Each row is a point on a tangle of strands that fork and nearly touch. The rows are in no order.
(in the rows, 128 means zero)
Two points are linked if the straight distance between their rows is under 118. Some points are linked to none.
j_889: [ 83 187 122 126 181 100 100 176  94 149  98 144  94 130 200 162 129 125
 176 148 165 147 125 102 144 123 146 122 149 120 100]
j_776: [108 135 124 177  68 149 139 114 123 151 115 114 147  87  98 134  93 193
 142 131 109 135  79 109 129 125 106 178 123 214 116]
j_413: [156 165 127 113 169  70  77 129 125  80 173 152 169 148 165 139 139 143
  93 113 142 149 120 139 107 150 132 156 123 105 123]
j_793: [124 111 146 102 167 143 172 118 104 162 167  78  91  97 126 159  90 144
 133 144 144 163 128 106 134 161 191 129 106 171 125]
j_295: [138  94 139 141  81 128 180 102 146 122 131 111 144 106  88 129 106 134
 108 134  84 118 113 117 117  96 128  99 113 113 120]
j_444: [184  90 149  79 167 143 102 103 130  97 175 146 140 160 121 101 187 106
  86 104 111 139 172 161 103 175 145 140 110 118 171]
j_608: [136 127 144 100 140 132 119 127 106 143 139 104 108 111 110 138 111 117
 144 128 205 138 119 117 117 171 167 130 142 128 131]
j_324: [127  56 158 124 153 187 156  97 144 161 127 129 133 148  85  97 143 111
  88 143  38 160 141  94 109 154 177  97  93  98 102]
j_336: [119 139 121 163 133 172  76 124 109 157  78 127 142 113 111 119 121 156
 155 132 168 149  98 106  86 170 143 153 157 146 111]
j_114: [139 119 127  98 148 146  95 129 101 146 121 125 107 128 126 116 136 103
 144 122 228 127 143 129 106 179 163 118 167 114 138]
j_465: [181  69 174  66 182 144 143  93 126 104 184 124 114 160 137 120 184  90
  83 136 106 152 174 147 122 200 171 125  97 139 183]
j_874: [ 86 174 125 183  73 126 128 169  97 159  67 132 127 103 141 175 119 158
 178 135 134 124  68  99 181 135  84 157 160 190  88]
j_78: [ 91 141 136 127 116 104 195 126 132 126 171 102  90  91 133 164  93 160
 134 151 119 132 114 119 170 108 127 147  86 201 137]
j_679: [ 97  84 142 127 167 181 157 119 146 159 126 141 134 162 122 102 133 127
 104 145  19 151 138 107 122 130 154 102  86 101 106]
j_894: [144 133 117 153  89 143 130 103 159 116 162 134 128 105  70 105 115 155
 122 106 153 114 112 153 113 119  89 196 113 190 162]
j_753: [ 64 139 108 120 176 180 126 145  82 182  85 119  71 113 137 126 129 149
 180 142 185 145 131  91 140 147 145 150 152 174 127]
j_716: [ 71 166 129 127 128 109 183 154 109 139 146 109  79 102 161 176  94 147
 147 150 128 142 115 111 185 103 120 133 107 191 124]
j_311: [118 155 113 123 161 127 144 126 149  96 188 155 123 140 138 120 147 152
 120 116 111 129 142 153 132 112 104 181  83 174 184]
j_260: [127  70 134 138 103 170 170  88 148 149 121 110 122 117  59  96 115 131
 120 122  78 130 134 108  95 109 141 115 120 132 132]
j_786: [210  58 176 115  94 129  90 102 134 143 127 100 149 133  99  93 128  84
  97 128 122 108 148 130 100 166 169  88 157  73 110]
j_187: [102 138 116 127 154 132 177 123 166  82 182 148 117 141 139 117 148 140
 117 130  79 115 137 165 146  81  98 151  77 168 185]
j_95: [ 91 161  87  99 164 133 102 144  99 143 118 158  85 126 105 110 159 117
 142 123 228 122 130 118 109 139 104 177 161 159 170]
j_487: [194  57 164 110 131 155  91 124 130 158 112 109 129 153 113  80 156  78
 124 123 133 119 170 127  87 175 177  73 152  59 124]
j_77: [180 140 129 104 160  97  59 113 131  90 159 161 181 157 159 117 151 128
  91  96 136 144 135 144  86 167 144 154 135  96 129]
j_179: [172  45 145 137  80 147 126  92 153 155  86 122 142 128  45  79 130  86
 103 109 122  89 153 132  98 105 114 102 160  83 127]
j_310: [ 97 138 140 129 150 122 159 136 111 147 133  96 123 113 168 164  96 160
 143 156  75 170 109  93 144 131 166 116  99 148  84]
j_543: [165 188 127 130 124  41 100 145 150  72 163 139 185 136 177 159 122 135
 101 125 134 133 109 151 136 125 109 131 128  88 111]
j_682: [ 59 162 120 150 129 159 111 160  71 183  59 131  90 106 135 155 133 146
 196 141 183 134 101  82 166 155 136 145 172 171 110]
j_785: [ 89 116 127 129 151 162 146 133 141 130 121 144 142 160 146 107 130 146
 108 148  23 152 129 114 122 118 136 111  82 114 107]
j_802: [113 150 134 156 117 134 128 137 112 136 120 113 151 118 144 154  97 173
 133 136  84 167  95 104 123 138 141 127 112 166  90]
j_763: [122 147  93 116 155 149 111 120 129 114 150 159 100 124  92  97 154 126
 135  96 204 113 142 150 110 133  83 187 140 164 185]
j_656: [110 155 122 137 136 160  74 128  93 162  90 118 125 107  97 130 135 160
 145 141 220 148  75 110 107 195 162 176 171 160 117]
j_445: [ 69 147 102 154 148 174 125 185 104 143  66 153 101 143 179 119 127 136
 182 137  73 137 141 110 152  86  99 110 135 126 107]
j_432: [ 65 121 107 122 178 188 144 158 107 146  88 125  78 137 167 121 133 121
 177 148  76 134 163 114 137  96 139  86 115 118 125]
j_237: [120 131 137 116 112 105 185 117 141 101 177 111 114  98 116 157  96 143
 117 145 129 114 113 147 148 103 134 131 101 165 144]
j_454: [ 73 172 122 110 148 106 163 156  98 155 128 108  70 107 159 179 101 131
 163 150 174 141 121 110 182 119 136 136 118 168 125]
j_329: [ 72 180 121 162  92 134 131 161  90 160  85 128 100 104 129 166 122 141
 180 136 171 123  84 100 183 130 104 154 152 182 107]
j_120: [158  67 137  99 129 175 125 122 120 147 110 110 105 140  99  89 145  76
 145 113 161 105 182 145 102 145 156  76 157  83 155]
j_836: [170  91 176  99 122 103 135 114 126 112 165 108 151 134 147 142 116 102
  89 144  91 134 126 133 140 151 179  79 115  79 113]
j_947: [136 142  96 154 111 135 105 148 144 115  79 147 138 143 140 103 136  86
 174 120 171  88 151 144 133  91 100  68 165  60 114]
j_105: [186 125 146  76 144  91 112 117 126  99 190 120 131 126 112 128 134 110
  93 107 182 111 139 162 128 154 128 161 126 139 164]
j_279: [150  52 161 132 130 176 148  94 135 158 132 113 132 125  65  94 125 114
 103 130  65 147 142  95  91 161 177 104 117 104 106]
j_958: [174 186 113 132 102  56 109 146 153  85 152 130 165 117 138 156 117 125
 118 120 179 107 113 163 143 118  83 126 146 100 116]
j_416: [127 145 103 123 140 126 116 121 145 109 173 156 115 117 100 106 139 149
 123  99 161 119 137 146 117 122  87 198 110 181 177]
j_861: [107 115 153 110 154 134 175 118 103 151 161  84 112 105 154 164  97 160
 133 155  92 168 115  98 147 147 200 113  85 152 101]
j_189: [ 94 197  95 171 112  99 126 188 111 119  92 154 109 130 182 167 136 118
 176 128 160 105 121 131 176  92  79 110 155 113 100]
j_453: [118 139 108 173  66 138 132 100 145 129 129 127 132  96  76 120 113 178
 135 126 136 116  96 136 126 114  76 187 117 211 157]
j_681: [178  87 154 145  54  88 133  92 160 133 121 110 176 114  82 129  98 125
  83 127  86 120 103 124 102 119 134 111 129  94 102]
j_922: [129 148 107 129 154 117 107 146 134  89 123 152 145 159 158 121 142 118
 131 125 111 124 151 148 121 103 117 105 121  77 135]
j_676: [122 149 105 170  88 126  95 147 119 129  71 141 146 121 146 109 137 107
 185 125 222  89 122 129 136 131 109  91 181  73 103]
j_19: [ 70 148 100 105 171 170 108 139  90 173  98 135  68 116 117 114 151 125
 169 125 214 136 128 102 129 151 131 170 157 168 154]
j_151: [177 109 136  93 179 124  73 105 130  85 152 165 161 174 143 100 184 117
  83  95 109 149 159 147  94 170 145 151 124 102 162]
j_557: [ 69 167  92 155 132 138 130 177 105 123  79 147  95 131 172 142 130 118
 180 131 133 117 146 123 160  76 100  92 139 114 107]
j_804: [108 133 117 180  83 144 148 135 125 152 108 112 149  96 117 133  88 184
 135 134  69 147  87 102 121 122 112 151 122 198  96]
j_299: [ 85 187 122 120 166  93 118 159  92 156 113 131  85 115 162 167 124 128
 163 150 189 144 113 106 156 128 137 138 148 142 117]
j_96: [136 158  94 173  68  93 136 109 174 103 129 135 175 126 117 129 114 155
 106 106  71 121 106 155 124  75  61 158 104 155 140]
j_591: [191  89 172 121  86  99 118 115 144 127 138 105 166 120 109 126 108 104
  97 137 104 117 114 121 111 137 160  77 137  69  95]
j_881: [159  47 178 100 104 118 175  70 179 113 145 128 155 156  90 111 147  90
  44 142  39  95 131 134 134  98 125 105 117  85 132]
j_826: [179 108 183  84 134  82 118 124 136  97 178 120 166 150 169 151 128 105
  72 149 108 136 124 151 145 157 173  96 104  77 124]
j_964: [166  73 121 143  75 131 120 102 160 133  76 119 151 137  72  80 121  86
 119 101 129  89 146 142 109  85 105 104 159  68 130]
j_315: [142 130 102 125 141 142  93 133 141 115 106 143 135 159 138  94 146  90
 144 110 144 105 168 151 110 116 116  97 149  68 139]
j_792: [191  64 186  52 159 131 129 107 110 128 157  99 112 157 151 125 188  68
  86 149 123 127 180 150 130 188 179  90 119  95 155]
j_995: [109 141 126 150 130 124 131 122 148 111 145 154 162 151 147 127 121 169
 101 133  33 154 116 136 119 106 112 146  78 145 129]
j_748: [181 111 117 151  72  96 115 115 150 108 100 117 168 120  99 109 121 100
 116  98 166  79 142 167 136  90  87 117 157  75 133]
j_751: [138  83 131 100 151 178 121 129 109 156 111 112  95 134 126  99 141  92
 165 123 207 118 178 129 100 169 176  80 165  91 139]
j_397: [137 111 133 131  65  93 198 104 138  96 159  99 135  99 105 150  92 131
 103 132 106  99 111 144 133  90 115 107 113 141 128]
j_871: [122 159 118 142 137 133  91 135 119 134 120 135 141 123 139 135 115 168
 137 128 140 155 102 115 101 139 139 154 134 150 113]
j_877: [114 202  88 156 101  82 131 157 140  94 140 151 134 129 157 159 128 152
 133 117 132 115 110 145 160  89  62 156 133 159 130]
j_577: [122 122 136  93 175 151 138 120 108 153 159 107  94 113 130 146 114 138
 138 135 159 165 134 106 105 171 178 146 121 163 139]
j_957: [118 171  90 169  68  91 147 134 157  91 143 143 145 116 127 156 111 159
 123 108 115 113 109 147 140  75  53 160 117 181 137]
j_588: [ 77 134 114 113 204 152 120 151 110 133 111 146 105 162 190 129 146 142
 161 135  85 154 149 120 120 118 152 109 107 104 126]
j_856: [125 130 116 153 102 117 138 117 171 110 151 151 172 148 123 118 122 159
  88 120  39 128 113 143 118  87  89 154  75 146 132]
j_170: [105 220  94 140 133  59 119 182 121 109 121 159 120 123 180 172 135 129
 141 124 165 112 109 125 171  95  67 140 157 126 114]
j_284: [178 147 119 143  73  70 120 127 149  90 129 113 164 112 121 136 119  97
 121 103 192  82 129 179 147 108  80 130 157  87 119]
j_541: [174  36 171 116  92 135 159  74 170 139 109 114 136 144  40  90 143  90
  65 114  64  89 158 131 117  94 120 108 140  74 131]
j_560: [108 147 115 117 195 135 103 154 140 107 115 159 135 176 193 119 158 112
 139 142  85 140 149 134 127 113 143  81 115  56 128]

Follow the links from the first point to the second, and from the first to the third. Name the last point that the two ways share.
j_299; j_120; j_826 | j_591
j_279; j_751; j_826 | j_591
j_187; j_336; j_19 | j_416
j_716; j_751; j_679 | j_295

A fork is a point with three links, a tip a point with one. Leave the first point through the second and follow the links. Name the first fork or tip that comes.
j_748; j_964 | j_881
j_608; j_577 | j_802
j_299; j_454 | j_295
j_170; j_189 | j_676
j_753; j_19 | j_416
j_964; j_748 | j_792
j_577; j_608 | j_591
j_78; j_716 | j_889

A fork is a point with three links. Follow the links from the first point to the second and name the forks in between, in order.
j_19; j_802 | j_416
j_78; j_96 | j_295
j_237; j_120 | j_295, j_591
j_656; j_763 | j_802, j_416
j_793; j_804 | j_802
j_786; j_995 | j_591, j_295
j_577; j_295 | j_591
j_753; j_871 | j_416, j_802
